Each row is a point on a tangle of strands that fork, close into loops and nearly touch. The rows are in no order.
Two points are linked if the straight distance between their rows is under 114. Some points are linked to none.
z_382: 26 11 6 -1 -32 -4 39 14 -62 -11 -8 -33 42 -11 -5 0 -36 1 -25 -19 7 4 1 8
 -45 -4 20 -56 -10 -33 28
z_765: 62 42 9 -4 -52 -2 18 -6 -61 -34 21 -31 37 -23 -32 -9 -38 0 8 -31 -9 6
 -18 22 -25 8 34 -38 13 -49 27
z_948: -30 -48 -2 29 18 -9 -12 34 15 22 -16 -11 -1 -32 -2 -30 33 -6 -7 21 24 -7
 30 -1 35 60 -17 -3 -19 -6 -4
z_930: 36 31 -22 16 -9 15 -13 -10 -27 -26 41 -12 44 -64 -42 -8 1 -22 6 -10 59
 -10 17 27 28 -30 -18 22 -8 -9 -19
z_668: 38 53 -6 -23 -25 43 -2 -49 1 -40 19 1 -1 7 -18 42 4 -18 26 10 -25 -10 20
 42 4 -34 2 8 -19 13 17
z_283: 24 40 9 39 -30 12 -25 -14 -24 -68 -39 -17 20 -2 -19 17 42 -30 -18 61 23
 -2 23 -2 -18 -12 35 -32 -24 -28 25
z_374: -55 -12 29 -10 -6 -6 31 58 5 -11 13 -40 -43 31 9 41 20 -14 -36 3 44 4 31
 0 -29 17 -33 -3 -12 -27 30
z_456: -9 -28 5 -2 -10 -12 -43 23 -17 12 9 8 16 -57 20 -28 -1 -5 -20 -23 46 -10
 28 22 24 16 -17 27 18 12 -36
z_211: -51 -42 -17 2 -27 -37 31 25 14 71 -35 -42 7 13 5 -12 -18 28 -23 19 -1 38
 -30 12 7 75 15 -30 10 -10 5
z_750: 23 46 -12 11 -12 -28 13 -28 15 -22 -22 -20 23 -26 -2 35 -16 48 37 54 -53
 20 -2 -12 4 -2 31 -27 -17 5 39
z_853: 6 -11 -14 -28 -16 16 -8 -26 48 11 6 9 -22 8 -1 36 -18 -20 19 -4 -8 -16
 -14 -17 -2 -17 -30 39 6 0 6
z_576: 10 4 -26 14 8 -9 11 -5 -33 -21 6 -50 28 -67 -24 -44 19 20 14 15 13 5 33
 44 46 15 -10 -19 -53 -4 6
z_817: -13 -32 -10 51 24 -10 36 -12 39 34 -36 -59 -6 23 -46 -3 39 -37 -23 -15
 26 1 -24 -38 -25 -35 -27 -40 -46 16 5
z_655: -53 -61 26 2 12 -55 37 65 -21 6 -32 20 -22 40 43 -13 -26 26 -36 -73 28
 -9 28 -17 -16 -32 -5 17 41 -3 -18
z_7: 22 -21 23 -15 -14 24 13 -6 15 -13 29 15 -32 26 -26 -25 19 -15 43 -18 -22
 -36 -7 -3 24 43 -39 17 12 -51 -15
z_725: -34 45 -2 -9 4 -3 59 -5 15 59 0 11 -28 55 -19 -38 29 9 7 43 -45 18 -46 7
 40 26 29 -36 3 7 34
z_64: 87 63 -16 -1 -4 45 -18 -37 -37 -51 55 16 26 -26 -14 5 -32 -3 67 -18 -41
 10 23 47 7 -21 38 8 -11 1 -23
z_748: 36 -38 -15 -2 -34 -13 -20 -52 25 -13 -69 -27 26 -36 18 35 -39 11 18 11
 -34 2 4 2 -11 -1 -9 22 17 17 -5
z_762: -52 31 14 5 29 8 23 30 17 59 23 32 -31 70 1 1 37 -20 -34 4 36 9 -29 -12
 15 -24 -1 -8 -11 28 -11
z_740: -19 -9 18 -24 -41 4 7 25 14 28 -29 -4 -17 40 11 30 -9 -7 -3 24 -14 -2 8
 2 -3 57 3 -17 3 -31 34
z_932: -16 -36 12 22 55 -7 -7 -24 16 44 -37 4 14 50 16 23 -4 -15 -32 -51 17 -2
 -21 -29 -43 -70 4 8 -12 51 -35
z_137: 32 -23 25 -24 49 27 -15 13 -35 -15 7 26 23 9 40 -23 -5 -26 -16 -76 -6
 -33 48 13 -53 -15 -11 9 -1 -3 -17
z_400: -60 -34 26 -15 26 -42 22 53 -1 16 -11 36 -22 24 45 -10 -12 42 -26 -21 -8
 -1 11 -17 -25 1 24 4 38 5 -2
z_190: 24 -11 -28 3 -14 -15 -21 -50 8 -23 -46 -3 25 -39 10 19 0 11 13 -10 -13
 -14 -6 1 -12 -50 -27 11 3 42 -15
z_953: -71 -6 23 4 33 -23 15 33 34 73 1 36 -35 78 11 9 11 3 -24 16 20 25 -50
 -39 5 -4 30 -1 11 39 -3
z_956: -8 29 35 -28 13 33 -2 30 -24 -31 50 49 -10 32 17 3 13 -16 -22 -28 7 -13
 18 16 -32 -28 14 10 8 -12 16
z_257: 37 44 34 -29 5 47 -29 -10 -40 -27 39 58 20 37 6 13 15 -34 4 0 -12 -21 17
 14 -32 -12 46 -1 11 -19 2
z_328: -35 33 2 -26 -44 -20 10 0 22 -53 -15 -37 -30 -31 -5 39 -4 50 13 64 -17
 29 7 6 -2 -15 12 -14 11 1 53
z_133: 17 -11 22 4 -45 -1 -26 -1 -20 -32 -89 -8 15 -10 21 -13 28 -6 -19 12 -2
 -5 24 8 -4 -4 -3 -8 11 -7 -8
z_992: -10 11 -16 -9 16 10 6 -38 52 16 -46 -8 -28 12 5 -32 49 14 30 19 -50 0
 -16 7 46 10 -18 -11 -18 45 -4
z_345: 6 -27 11 -20 -26 24 23 -5 23 -11 -24 -43 -27 1 -10 -18 35 -40 -23 -21 4
 -26 45 44 26 20 -68 7 2 -19 -10
z_875: 53 50 -4 -22 -52 18 -35 6 -37 -91 9 -7 18 -65 2 38 -38 9 32 11 -14 25 52
 27 -10 -3 60 -11 -16 -13 11
z_132: -17 18 -28 2 0 -6 19 4 8 16 30 -35 17 -38 -35 -4 9 -5 -11 4 38 14 -18 31
 45 -16 -33 -7 -31 5 -2
z_407: -23 -19 43 0 -1 14 42 49 -10 35 -16 16 -44 90 34 10 22 -59 -30 -42 18
 -27 42 15 -28 -13 -21 5 5 -14 9
z_616: 11 6 -44 8 0 4 20 -22 17 -6 10 -61 19 -23 -30 30 -5 -17 -6 18 26 6 -3 -2
 -6 -29 -23 -16 -47 -9 18
z_525: -10 -40 16 2 12 -26 27 27 -21 19 -32 15 -2 64 22 -1 -26 -10 -36 -70 27
 -11 5 -8 -39 -63 1 -3 24 5 -25
z_98: 24 11 -5 32 -25 -15 -22 -29 -10 -55 -86 -20 17 -22 4 -2 45 -5 0 46 -23 1
 16 -6 -16 4 17 -27 -10 -2 18
z_392: -9 -42 27 16 -17 -25 -3 22 -25 -4 -66 -28 12 -29 12 -49 43 -11 -32 -11
 18 -4 33 24 9 15 -29 -8 9 2 -6
z_337: 15 -11 -3 28 -15 10 26 6 -27 -22 -12 -26 -1 13 -38 -68 43 -19 4 -14 4
 -24 22 22 33 56 4 -12 -18 -53 6
z_775: 2 46 20 -17 5 -1 -5 -1 -44 32 44 71 31 12 28 -2 -41 23 -38 0 3 8 -46 10
 4 -22 36 -3 50 4 -12
z_196: -71 7 -16 -7 -9 -47 23 20 16 -11 42 -21 -25 -18 -30 11 5 49 -4 5 43 12
 -39 -21 26 -23 -14 5 18 -2 21
z_852: -15 -33 -5 14 -16 -20 36 -8 -9 23 -70 -66 18 -10 6 -51 51 -5 -33 -18 -16
 0 10 38 12 19 -38 -38 -9 9 -3
z_519: 63 47 25 -8 19 25 -41 -28 -41 -4 37 76 12 14 21 -1 -27 -9 12 9 -36 -1
 -22 17 -14 4 37 12 31 -12 -6
z_349: -43 -41 -26 24 4 -52 -17 15 -3 -8 -3 -9 35 -55 2 29 -36 42 -15 -2 25 19
 -8 -42 -20 -7 22 22 16 15 -7
z_355: 22 -25 -13 30 -19 -9 -29 11 -9 -38 25 27 -1 -49 -28 6 -10 -16 -1 -34 54
 -27 -9 -32 -9 -22 -12 40 31 -25 -22
z_147: -48 -23 1 -8 -28 -40 8 22 -4 -4 -3 5 -8 -15 4 40 -38 44 -18 2 42 13 -19
 -38 -15 -18 25 2 50 -7 15
z_42: -18 -7 -6 -12 -14 18 26 -24 56 46 -20 -37 -17 53 12 43 -10 -11 6 44 -47
 14 -5 -15 -8 31 2 -15 -29 31 25
z_40: -8 -26 -22 17 19 23 10 -48 75 2 -29 -49 -15 -22 -43 18 32 -31 1 -4 14 -6
 -3 -27 11 -31 -44 9 -46 48 -9
z_623: -49 -19 24 -18 -6 -36 3 54 -11 -12 25 34 -39 -7 12 8 -11 38 -7 -4 31 5
 -8 -18 -6 9 9 16 61 -16 14
z_169: -49 9 36 -58 -13 1 -1 48 -27 36 -14 9 -8 22 68 10 -9 17 -42 10 -3 20 11
 43 10 51 3 -16 20 4 16
z_363: -38 -10 -10 1 18 17 23 41 4 63 49 19 -42 36 -14 -56 38 -3 -3 -28 24 5
 -25 3 43 45 -27 11 -2 -21 -19
z_153: -39 22 -23 7 -26 -39 0 18 8 -33 50 5 -40 -31 -60 19 10 39 29 32 42 16
 -30 -33 24 2 16 25 19 -24 28
z_812: -8 18 11 -31 5 10 30 -26 34 57 -16 2 -38 57 12 13 3 1 -6 20 -61 -6 -23 2
 -1 5 -6 -12 1 31 24
z_697: -12 16 30 -26 21 6 3 30 -30 77 6 54 19 48 64 -35 -30 10 -34 -5 -26 11
 -13 33 -4 43 31 -28 23 10 -13
z_293: 1 -18 -12 21 -26 -7 43 -8 -13 19 -32 -28 2 -8 -27 -74 57 4 -7 -12 0 -5
 -22 33 43 25 -34 -17 2 -29 -2
z_3: 24 35 -13 6 4 26 -60 -37 4 -51 15 45 7 -24 14 27 8 -29 24 18 14 -10 -4
 -12 -14 -57 1 38 12 25 -22
z_890: 2 37 8 -16 -1 17 -72 -25 11 -53 -12 46 -21 -28 22 10 39 -16 12 47 8 -3
 30 4 24 -24 -13 33 10 28 -14
z_437: -28 -34 0 14 -12 -44 26 29 -20 -23 -9 18 -16 -14 -12 -51 54 33 -7 -54 12
 -17 -15 -11 -1 -18 -12 8 32 -9 -4
z_226: 41 53 28 -10 -30 -12 -3 16 -45 -35 11 42 24 -30 2 0 -31 45 3 28 -23 33 0
 -3 -16 19 83 -10 36 -30 37
z_483: 18 -11 -3 -19 -44 4 -32 -17 35 -17 -16 -4 -15 -42 -14 11 -8 -8 20 14 23
 -12 21 22 51 3 -55 49 19 16 -32
z_667: -10 5 9 -18 -1 -16 -3 29 -42 50 13 22 21 11 27 -26 -40 28 -17 4 -16 6
 -11 10 1 61 26 -31 24 -28 10
z_275: -27 10 14 -37 6 -10 -16 29 -38 15 16 34 27 -1 46 9 -35 18 -37 -18 12 5
 -10 9 -4 -9 7 3 43 13 -12
z_419: -10 44 32 -15 -34 7 -36 8 -4 -55 -8 52 -30 2 4 -13 59 0 8 29 7 -8 -11 23
 34 -21 -10 20 29 13 -2
z_672: 27 -7 -14 6 15 32 -3 -18 32 1 28 17 -45 3 -36 -55 11 -12 60 -7 -27 -19
 -2 -7 52 34 -45 21 -29 -12 -16
z_687: 73 11 0 -14 18 49 -13 -34 8 -71 69 6 -33 18 -42 -35 23 -21 59 -22 -34
 -24 33 14 23 17 6 19 -28 -25 -17
z_534: 16 -51 -10 29 74 33 -27 -15 30 43 24 -1 35 -38 5 -19 -11 -42 -11 -16 19
 -11 18 -1 -9 15 -27 7 -24 15 -45
z_41: 20 26 -19 -1 23 3 14 -29 28 -7 0 -6 -16 -2 -19 23 -13 41 57 39 -71 8 5
 -3 31 8 22 -6 -34 0 22
z_964: 78 30 -3 -3 -35 4 -6 2 -50 -47 -2 -30 43 -74 -11 -15 -46 0 30 -42 -3 10
 16 24 -12 2 36 -15 -1 -23 -5
z_159: 36 24 2 9 -11 1 -17 24 -48 -60 10 19 25 -47 -5 9 -27 12 11 8 8 12 13 -21
 -49 -1 67 -18 12 -22 35
z_131: 57 45 -10 -30 -3 30 -4 -28 -11 -70 75 16 6 -10 -30 -22 6 7 58 -41 -45 0
 37 33 13 -25 15 24 -5 -2 -16
z_746: 3 6 6 5 44 -9 2 -51 51 52 -44 13 -15 32 2 -25 14 43 30 38 -85 20 -53 -34
 -4 -1 26 -21 9 68 14
z_666: -27 23 -6 -36 -11 5 20 15 13 -24 34 -2 -5 22 16 86 -41 5 -34 7 22 2 5
 -30 -59 -41 16 12 11 6 37
z_646: -4 -10 -2 -16 -25 -23 27 -12 -19 -20 -24 1 11 -32 11 -38 16 31 -11 -54
 -8 -9 -17 7 2 -37 -21 0 36 -5 -5
z_508: 42 45 -18 17 40 3 27 -47 -2 -38 22 1 -31 12 -50 -25 4 46 70 31 -68 13 -8
 -10 47 -2 29 3 -40 -2 1
z_920: -13 -23 16 -32 19 10 -24 39 -16 5 39 33 7 -20 39 -20 -26 10 -18 -28 8
 -15 14 6 1 28 -15 24 13 -7 -19
z_191: 22 -45 4 21 28 11 -9 -23 -4 5 -36 9 20 0 3 -4 16 -39 -13 -33 13 -14 21
 -17 -56 -36 -15 15 0 9 -36
z_449: -56 -11 10 -18 -21 -22 13 27 4 48 -16 -12 1 25 35 -6 14 8 -38 15 21 19 1
 23 28 25 -19 0 25 9 -8
z_271: 19 -16 20 6 -45 6 -7 12 -7 -18 -7 40 -33 35 -22 -13 27 -14 30 -12 3 -25
 -17 -3 14 7 -7 19 48 -45 -12
z_303: 3 -45 32 -22 52 21 -24 44 -19 2 38 61 -6 27 49 -15 -27 -15 -19 -47 5 -39
 24 2 -37 8 -11 32 21 -26 -33
z_968: -45 -2 -12 -2 28 10 29 -5 47 10 -17 -18 -36 17 -10 -20 82 1 -1 5 -17 -7
 0 4 20 -8 -41 -11 -31 40 6
z_149: 17 15 18 -11 -13 -25 -19 14 -28 10 -17 17 33 -22 20 16 -34 35 -3 41 -29
 15 -3 -6 -11 38 49 -28 14 -22 28
z_524: -25 27 49 -48 -30 14 14 33 -8 19 0 -3 -13 35 39 35 -25 -1 -28 33 -16 2
 23 34 -32 38 9 -31 -3 -12 46
z_296: 2 -26 -4 19 -22 -40 1 2 -33 -25 -34 -25 22 -59 -5 -21 12 25 -6 -24 -7 2
 7 -7 -20 -20 8 -17 13 0 11
z_515: 10 29 15 -18 -35 18 -8 -3 -4 -34 7 -16 -7 -2 -12 21 5 -17 1 13 16 -3 21
 19 -3 -6 -15 1 -7 -12 16
z_622: 34 -8 -35 15 -2 6 -11 -43 44 48 -33 -6 -24 26 13 -25 -14 -6 48 39 -83 12
 -12 20 70 60 -20 -8 -21 21 -26
z_411: -18 19 42 3 23 10 19 49 -21 15 17 45 -20 79 19 3 32 -45 -21 -11 1 -20 19
 4 -27 -19 3 -6 -9 -22 25
z_146: 5 -16 -6 2 -20 -37 -9 -24 25 -16 -43 -24 18 -33 4 47 -40 33 11 31 -43 9
 -8 -23 -18 -11 22 -4 1 17 25
z_23: 49 6 33 -8 4 5 -35 2 -45 -22 3 62 23 10 35 -44 -6 7 24 -15 -58 -14 -6 11
 -24 26 37 -15 38 -21 -4
z_556: -40 -54 -9 -18 -40 -14 21 25 36 56 -30 -51 -12 32 10 44 -30 3 -5 17 -5
 20 4 -2 -15 78 -5 -7 1 -22 5
z_260: 19 11 -9 -15 7 13 -32 6 -41 34 16 5 37 -38 25 -4 -39 -18 -17 -4 36 3 -5
 39 25 10 -13 1 -2 6 -28
z_598: 23 42 -32 13 20 18 23 -44 29 59 -8 1 -34 39 1 -43 -10 21 59 49 -77 14
 -32 6 53 48 17 -27 -16 13 -2
z_368: 31 44 -3 -53 -18 41 -7 -23 13 -15 23 8 -1 9 18 67 -53 -3 24 8 -39 -17 12
 21 -4 -19 -8 23 -7 13 21
z_759: 12 -12 -28 2 -6 0 13 -47 45 -36 -42 -45 0 -44 -17 11 30 -8 8 0 -8 -7 23
 13 0 -43 -53 0 -26 33 3
z_273: -36 -16 -17 -3 -24 -3 -1 15 27 39 20 -52 11 -48 -8 -12 0 -9 -11 24 45 15
 9 39 73 32 -53 0 -23 14 -28
z_202: 35 24 -11 38 34 9 -40 -30 -15 2 -4 43 30 -15 4 -41 28 -30 25 22 -1 1 -30
 -1 14 8 9 3 5 5 -30
z_366: -22 -28 -31 -9 31 -31 -9 -14 9 -35 14 3 27 -69 26 29 -48 51 -16 -18 9 8
 -9 -40 -51 -50 19 27 15 33 0
z_100: -3 -35 12 -21 -50 18 6 7 11 10 -17 -46 -1 -34 3 -5 -1 -25 -22 14 34 -2
 35 53 52 40 -62 0 -14 -3 -17
z_742: -35 -6 -4 -22 -15 -42 22 -14 28 -47 -33 -37 -4 -29 21 47 -9 58 -5 24 -14
 21 5 -18 -30 -31 -1 -7 23 18 34
z_771: -44 -1 -11 -7 -8 -13 33 14 2 77 -20 -11 1 40 8 -28 18 16 -17 21 -22 24
 -38 25 27 48 -1 -40 5 -2 11
z_71: 60 44 -21 14 52 25 14 -74 -10 -13 29 12 4 19 -30 -61 29 12 67 -5 -76 -5
 -7 17 34 -7 12 -3 -27 -2 -13
z_621: -64 -39 -27 27 -14 -42 32 10 19 -1 21 -60 6 -31 -29 -9 10 36 -19 -17 47
 25 -42 -5 14 -7 -27 -5 1 26 5
z_931: -12 -22 2 -5 28 4 -4 -12 31 41 14 4 4 44 17 22 -36 0 -20 -18 -21 -4 -16
 -24 -32 -1 4 1 -6 29 1
z_220: -29 -15 -10 43 1 -42 3 26 -10 -29 30 -1 -9 -42 -60 -50 43 24 7 -41 36
 -18 -9 -33 11 -19 -3 23 7 -22 4
z_238: -1 41 -31 -1 -13 -12 12 -6 -7 5 1 -56 16 -45 -5 -1 -10 25 5 38 0 25 -1
 39 56 -12 -12 -22 -44 17 8
z_468: 15 26 -5 4 27 3 -34 -26 -10 -12 7 41 13 -11 10 11 7 -1 10 14 -23 -5 -12
 -14 -19 -26 17 6 -3 22 -6
z_245: 21 3 -10 40 -31 -12 29 -3 -37 14 -13 -10 17 24 -36 -16 9 -11 -3 -15 16
 -14 -38 -20 -4 -3 6 -30 16 -48 14
z_788: -8 -59 -23 23 -10 -34 9 10 13 -7 -3 -50 7 -48 -17 -21 19 18 -16 -16 27 7
 -2 -16 -8 -18 -31 5 -6 0 -14
z_94: -24 11 -9 5 -32 6 -19 19 13 31 -16 -4 -13 17 3 1 18 -7 3 68 13 16 -4 20
 60 45 -11 3 -13 -17 2
z_696: 57 58 4 -18 5 26 -26 -8 -33 -49 57 5 24 -37 -7 19 -38 27 44 15 -44 24 40
 17 -8 -8 62 -5 -26 -2 4
z_311: 15 -13 -1 22 8 16 24 16 -40 -33 9 -37 16 -52 -28 -69 24 -2 -3 8 18 -8 67
 36 43 60 0 -7 -43 -33 1
z_631: 43 12 -11 49 42 18 -21 -19 -31 34 8 19 32 11 -20 -28 24 -59 6 -5 26 -11
 -8 3 17 34 3 -4 -28 -37 -24
z_359: -54 -82 -6 8 15 -14 -4 13 60 12 -28 -31 -25 37 -18 51 -2 -13 -17 -18 53
 14 -6 -45 -21 -16 -17 24 -12 27 -14
z_776: 42 14 -2 33 -7 11 -31 6 -44 -82 -19 -4 18 -36 -20 -15 21 -15 14 21 8 -1
 34 -11 -31 13 49 -7 -17 -35 25
z_825: -2 -5 -7 3 5 -6 -19 -1 9 -20 35 50 -16 -2 -17 6 -18 -1 10 -33 16 -14 -33
 -38 -3 -44 -6 34 46 9 -23
z_592: 10 -35 -9 -2 63 34 3 -31 45 40 7 1 10 23 0 30 -33 -30 8 -38 -11 -17 -6
 -32 -46 -5 -18 17 -36 15 -5
z_726: 7 -52 -8 44 -11 -20 -13 12 -5 -15 5 -9 -9 -51 -40 -27 21 -13 5 -17 41
 -27 23 -16 9 12 -13 28 13 -27 -8
z_901: 20 37 -25 6 10 4 -34 1 -26 24 60 37 38 -22 7 23 -36 -17 -7 -2 53 -2 -36
 -9 -6 -47 12 25 6 -1 -26
z_57: 26 -5 33 -1 31 8 -7 20 -54 7 -13 38 26 -5 40 -46 7 8 -3 -52 -42 -13 15
 16 -33 19 10 -15 9 -11 -10
z_46: 18 -16 -7 -38 -3 37 -32 -27 33 -11 14 13 -11 -1 31 63 -63 -15 11 -5 -21
 -25 23 -3 -28 -5 -22 44 -6 15 -10
z_954: 24 5 -14 36 -2 1 -31 25 -41 -30 57 15 28 -71 -27 -17 -3 -19 -6 -21 72
 -13 25 -10 -9 -15 17 26 5 -24 -15
z_63: -24 -61 -5 26 9 15 -2 -17 68 -5 -15 -37 -37 -2 -45 16 18 -24 -4 -22 39
 -2 1 -54 -12 -26 -45 30 -14 21 -18
z_819: 62 14 -4 -21 -36 23 -22 -8 -20 -65 -17 -11 25 -58 0 32 -45 14 35 -10 -33
 2 35 7 -35 1 11 6 -5 -17 3
z_628: 27 1 -24 8 10 10 -14 -22 27 19 -3 -8 -31 -15 -15 -45 4 2 52 26 -40 -10 3
 33 88 58 -31 8 -34 3 -30
z_838: 18 -25 -30 14 83 9 -19 -27 39 27 39 5 5 -12 -6 -10 -1 -18 23 -19 -5 -14
 -6 -22 -27 1 -39 16 -29 17 -30
z_104: -38 13 -1 -31 15 -17 -6 11 11 -39 39 22 2 -31 32 57 -39 32 -20 17 10 14
 4 -43 -37 -43 23 35 26 11 13
z_215: -15 36 7 -6 20 19 17 -8 16 59 -5 31 -24 75 9 -35 40 -24 1 15 -41 2 -29 1
 16 13 9 -18 0 22 6
z_286: -24 -40 14 8 -4 4 19 40 13 4 -13 -41 -17 6 3 5 35 -25 -17 15 26 5 45 6 2
 54 -25 2 -30 -24 15
z_541: 29 -22 20 9 -4 6 -13 34 -39 -31 -32 -28 36 -51 16 -35 19 -20 -11 -32 11
 -10 39 23 -8 32 4 -26 -11 -18 1
z_154: 5 0 -5 -6 -15 20 -23 -17 20 32 -7 6 -3 6 16 20 -16 -15 13 35 -5 11 -10
 -4 34 22 -14 8 -7 -3 -22
z_27: -22 24 -5 10 -39 -34 -19 15 20 -61 17 -15 -21 -30 -28 58 -3 43 24 46 22
 29 -7 -36 1 -12 19 10 15 -20 35
z_513: 22 16 -15 16 39 6 -4 -78 40 21 -58 -8 -15 7 8 -32 18 26 53 14 -96 7 -23
 -18 13 -5 -5 -10 -25 55 0
z_420: -10 -18 -39 27 -18 -18 16 24 -8 -35 31 -50 15 -38 -22 37 -15 -8 -31 -4
 50 2 -6 -26 -38 -31 -2 -14 -24 -14 14
z_423: 15 29 6 13 38 10 12 -48 40 41 -26 32 -42 62 -8 -24 15 19 43 59 -94 8 -36
 -31 20 35 27 -22 -4 35 38
z_203: -10 43 19 -16 -52 7 -15 20 -32 -5 -1 -11 5 -2 10 9 -7 -4 -2 51 24 19 -2
 27 30 25 9 -21 -5 -22 18
z_331: -81 -26 12 -1 33 -42 13 53 23 37 -5 -3 -31 59 25 33 -5 26 -37 2 48 27
 -18 -25 -9 -23 16 -1 12 35 -1
z_998: -19 -16 15 31 28 -32 15 -6 -10 29 -43 20 14 56 27 29 -30 -2 -45 -15 27
 -2 -19 -25 -43 -74 28 -17 16 30 -15
z_379: 23 28 34 -2 -50 12 -24 1 -23 -26 -35 53 -27 39 -3 -19 52 -32 0 5 22 -16
 -11 18 36 -10 -9 7 50 -18 -18
z_259: 9 37 -20 22 0 10 -28 -12 -21 -25 11 27 27 -9 9 44 -8 -24 -16 11 53 11
 -20 -20 -31 -82 19 19 9 18 0
z_287: 0 -53 -2 25 26 6 -9 -15 24 43 -14 -8 19 6 4 -2 -5 -31 -37 -41 27 -17 -7
 -17 -8 3 -31 20 -4 25 -50
z_639: -50 1 42 -22 3 6 57 56 -16 12 -7 -18 -47 79 33 38 1 -6 -50 -15 7 -13 33
 7 -46 -3 -13 -15 5 -14 40
z_860: 21 11 -6 -12 19 6 -20 -23 -8 -35 47 33 -4 -22 9 -20 -10 21 36 -29 -23
 -12 -15 -5 -3 -8 -9 29 16 12 -11
z_125: -13 -44 -13 -14 -3 10 -7 -12 57 39 -35 -40 -7 23 1 65 -48 -18 5 22 -18
 16 -8 -17 -15 40 -8 6 -14 18 -2
z_973: -13 34 32 -5 2 -6 16 -3 28 -13 -18 32 -32 28 -11 26 12 13 12 41 -35 2
 -22 -38 -24 -20 39 3 31 -3 36
z_898: 46 30 -29 10 -30 13 -1 -26 -22 4 20 -7 39 -15 -40 5 -7 -45 0 -25 42 -4
 -29 14 5 -51 -18 1 9 -24 -8
z_619: -67 -30 16 -4 29 -27 36 37 7 31 5 -26 -2 55 19 42 -38 28 -55 1 22 22 -5
 -24 -57 -17 27 -29 -4 9 29
z_926: 42 25 -24 42 -16 9 -8 -29 -16 40 -6 -8 31 14 -39 -14 0 -45 16 -4 20 -9
 -45 -3 24 1 -6 -22 -12 -36 -20
z_529: 34 17 21 3 -11 6 24 2 -45 11 5 -4 33 39 -14 -8 -8 -24 -9 -34 -17 -25 -12
 5 -35 -2 15 -31 2 -53 11
z_578: -74 21 -10 -16 37 -15 20 22 24 35 44 4 -36 29 -13 -2 28 7 -29 -6 50 20
 -34 -26 27 -49 -18 6 -4 43 4
z_660: 26 54 6 -28 6 25 -27 -1 -35 53 45 37 40 6 33 3 -55 5 -4 8 -4 10 -27 35
 28 3 8 -11 3 6 -21
z_528: -51 -73 -1 31 42 -11 23 33 40 28 -7 -37 -14 52 3 49 -28 -8 -31 -8 32 12
 -2 -42 -62 -7 15 0 -26 14 6
z_644: -42 -91 -14 9 32 -15 3 46 35 48 -4 -14 -15 -13 12 -46 36 -1 -26 -21 19 0
 33 8 13 60 -19 2 -18 20 -26
z_184: -31 -5 9 -34 16 16 16 13 2 24 37 4 4 45 22 57 -59 -11 -37 -13 21 -11 6
 -22 -37 -4 8 4 -3 -4 -1
z_912: 64 38 -19 17 27 38 4 -71 -2 -66 32 3 -8 7 -41 -41 56 -19 58 -16 -45 -19
 28 13 11 -9 16 2 -39 3 -26

How many points has the smallest loop of links through each point below? Write - if it is on no loop.
z_515 -> 8
z_296 -> 6
z_926 -> 10
z_725 -> 8
z_146 -> 30
z_920 -> 6
z_771 -> 7

A piece is all that can be reached along the links. How many separate loops has the piece of each point below (a circle has one, a figure eight two, a Y none), and how many tips (points with one link)?
z_998 -> loops 0, tips 2
z_283 -> loops 0, tips 4
z_271 -> loops 3, tips 3
z_23 -> loops 1, tips 1
